Each scene shows the same named points in several views. A view is turned or mirrored, and shifted as a whole, has a little noise and may leave points out.

Scene 1
View 1
Z204: [ 15  -7 -14  -7  13   7   8  -5 -20   8 -11 -13   3  -7  -1  11 -15  18
   3   2   4 -20 -10]
Z767: [-15  14  -2 -13  10  -4   0   3  -2   1  12  -6  14   2  -8  11   8   5
  11 -14  16   1 -14]
Z591: [-19  19   1 -21   0   5 -14 -14   9  -5  34   9  24  15   2  12  13  -5
 -13  -3   2   9 -32]
Z544: [  3   1 -14   3   0   3 -15  -1 -13   8  -8   3  12  -3   0   2 -14  10
  -5   0   6  -7 -16]
Z966: [ -2   6  -5 -18   9   6   3 -11  -5  -1  15  -6  13   5   0  14   3   6
  -3  -2   3  -6 -21]
Z93: [-13  13  -5  -1   0  -4 -15   4  -3   4   5   6  18   2  -6   3   0   5
   4 -12  13   5 -17]
Z954: [ -9  12  -7  -4  -3   2 -22  -6   0   2  10  11  20   6   1   4  -3   2
 -11  -2   5   5 -27]
Z924: [ -5   8  -5 -15   8   5  -1  -8  -3   1  12  -4  13   4  -1  11   2   5
  -1  -3   6  -5 -19]
Z114: [ -9  10  -6  -9   8   1  -4   0  -4   4   7  -2  12   2  -5   9   1   6
   6  -9  11  -2 -16]
Z928: [  3  -1 -12   7  12  -8   2  19 -21  14 -29 -14   2 -14 -12   1 -14  19
  24 -16  23 -12   3]
Z733: [ -4   6 -16  18 -17  -1 -43   0  -6   6  -8  25  22   0   4  -7 -19   3
 -20   2   6   6 -27]
Z240: [-14  11  -8   7  -4  -7 -22   9  -4   6  -4   8  17  -2  -6  -1  -5   6
   3 -13  17   6 -17]
Z325: [ -9  10  -7   1   3  -4 -12   6  -6   6  -2   2  14  -1  -6   2  -5   8
   6 -11  15   1 -14]
Z807: [ -4   7 -16  18 -15  -2 -42   4  -8   7 -12  22  20  -3   2  -8 -21   5
 -14   0   9   4 -23]
View 2
Z114: [ -1   6   7   7   1   6   6  -4   5 -23  12   8   0 -10   7 -18  15  -4
  -2  -9 -15  13   0]
Z325: [ -6   6   8  11  -2   1   9   8   5 -22  18   5   2  -5   2 -12  11   1
  -7  -1 -13  13   6]
Z807: [ -2   8  17  13 -28 -17   5  23 -12 -18  21 -23  10  15   6  -7  -9  15
 -21  16 -22   9  19]
Z544: [ -1   2  14  12  -8   4   2   9  -5 -23  14  -5   6  -1   2 -19  -4   3
  -6   7 -16   0   0]
Z733: [  6  10  15   7 -30 -18   2  15 -13 -17  18 -24   7  14  12 -11  -4  13
 -19  10 -24  10  18]
Z591: [ 21  12   2 -11 -13  -8   2 -25  -4 -20  10  -1  -7  -5  26 -20  26  -5
  -2 -28 -23  22   3]
Z204: [ -7  -6  16  15  10  24   0   5  -1 -25  10   6   8 -14  -5 -29 -11  -5
   2   7 -12 -13 -13]
Z954: [  9   8   9   1 -15  -7   1  -5  -6 -20  13  -6   0   0  16 -18  11   2
  -7  -8 -21  13   7]
Z240: [ -7  10   7  13 -10  -8  10  13   6 -21  21   0   1   3   4  -7  12   2
 -10   1 -14  20  13]
Z767: [ -2   8   3   5   6   6  10  -6  12 -24  14  16  -3 -13   7 -16  23  -8
   0 -14 -12  17   0]
Z928: [-28  -1  13  29  14  20  13  28  17 -25  20  17   8 -11 -19 -12  -1  -2
  -3  17  -4   3   1]
Z93: [ -2   8   6   7  -6  -4   9   4   5 -20  17   3  -1  -3   9 -12  16   0
  -6  -5 -15  18   8]
View 3
Z733: [-10 -12 -19  24  -2 -10   5 -17 -27  -2   0  38 -23 -18  -9 -38  16  -2
 -15  24 -22  10 -19]
Z591: [ 21 -10 -15  28   9 -12  16  14  -8  -4  -6   7  10 -15 -24 -30   7 -12
 -33 -10   4  17 -10]
Z544: [-10  -2  -3  13   3 -17   5 -14  -6  -8  -3  28 -15  -2  -4 -18  11   9
 -11   8 -12  -2 -18]
Z807: [-11 -10 -18  20  -5 -10   6 -18 -26  -4   0  38 -24 -13  -5 -34  17  -2
 -12  29 -22   7 -19]
Z325: [  1  -3  -8   8   2 -16  12  -1  -7 -15  -6  21  -8   6  -1 -17  12  -5
  -9  15  -3  -1 -10]
Z767: [ 13  -2  -7   7   5 -16  17   9   2 -17  -9   7   4  10  -5 -12   7  -8
 -14   3   7  -1  -6]
Z93: [  6  -6 -13  11   1 -15  13   3  -9 -14  -6  17  -6   3  -6 -20  10  -9
 -13  16  -2   2 -10]
Z966: [  7   2   0  15  11 -17  11   3   6  -9  -7  11   5  -2 -13 -14   5   5
 -19 -14   2   1 -15]
Z924: [  6   1   2  15  11 -18  11   2   7 -10  -6  12   3  -1 -13 -13   4   6
 -17 -13   2   1 -14]
Z114: [  7  -2  -6  10   6 -17  13   4   1 -14  -7  14  -1   4  -5 -14   8  -3
 -14   2   2  -1 -11]
Z240: [  2  -8 -15   9  -2 -12  13  -3 -14 -14  -6  23 -12   4  -1 -21  15 -11
 -10  25  -5   2  -9]
View 4
Z928: [ 21 -22 -11   0  25  13  12  21  10 -27  20  12 -14 -20 -31  19 -23  -1
  30  17  18 -11 -10]
Z954: [-14  -3   7   0   6   2 -13   6  12  -7  22  -9  -4 -11  -6   2  -3  -4
  14 -19  -2   7  21]
Z240: [  0 -10   2   0  10  12  -7  -3  14 -25  24  -4   6 -12 -15  12  -7  -4
  18 -11   5   1   8]
Z924: [-12   1   6   0  13   8  -4  23  14   4  11 -11 -22 -12  -6  -6 -12 -10
  26  11   1   0  21]
Z544: [ -4 -10   0  -1   8  -4  -7  18   7  -8  21   0 -14 -17 -11   6  -6   1
  17 -14   3   4  13]
Z325: [  0  -8   1   0  13  11  -4   7  15 -18  21  -4  -4 -12 -15   9 -11  -5
  22  -2   5   1   8]
Z767: [ -6   2   9   1  16  22  -3   7  20 -11  14 -12  -5  -8 -12  -1 -14 -14
  27  13   3  -2  16]
Z204: [  2 -12  -7   0  16  -4   5  40   5  -2  13   8 -34 -22 -19   4 -16   0
  26  10  10  -4   6]
Z966: [-14   3   8   0  11   9  -5  22  14   3  12 -12 -21 -11  -6  -7 -12 -10
  25   7   1   1  22]
Z114: [ -6  -2   5   0  14  12  -3  13  16 -10  16  -9  -9 -11 -11   1 -13  -9
  24   5   3  -1  15]

Which points are out of place in each view (at most two, in the order of its rows)? Write none if all are in place.
view 1 -> Z924
view 2 -> Z807
view 3 -> none
view 4 -> Z544
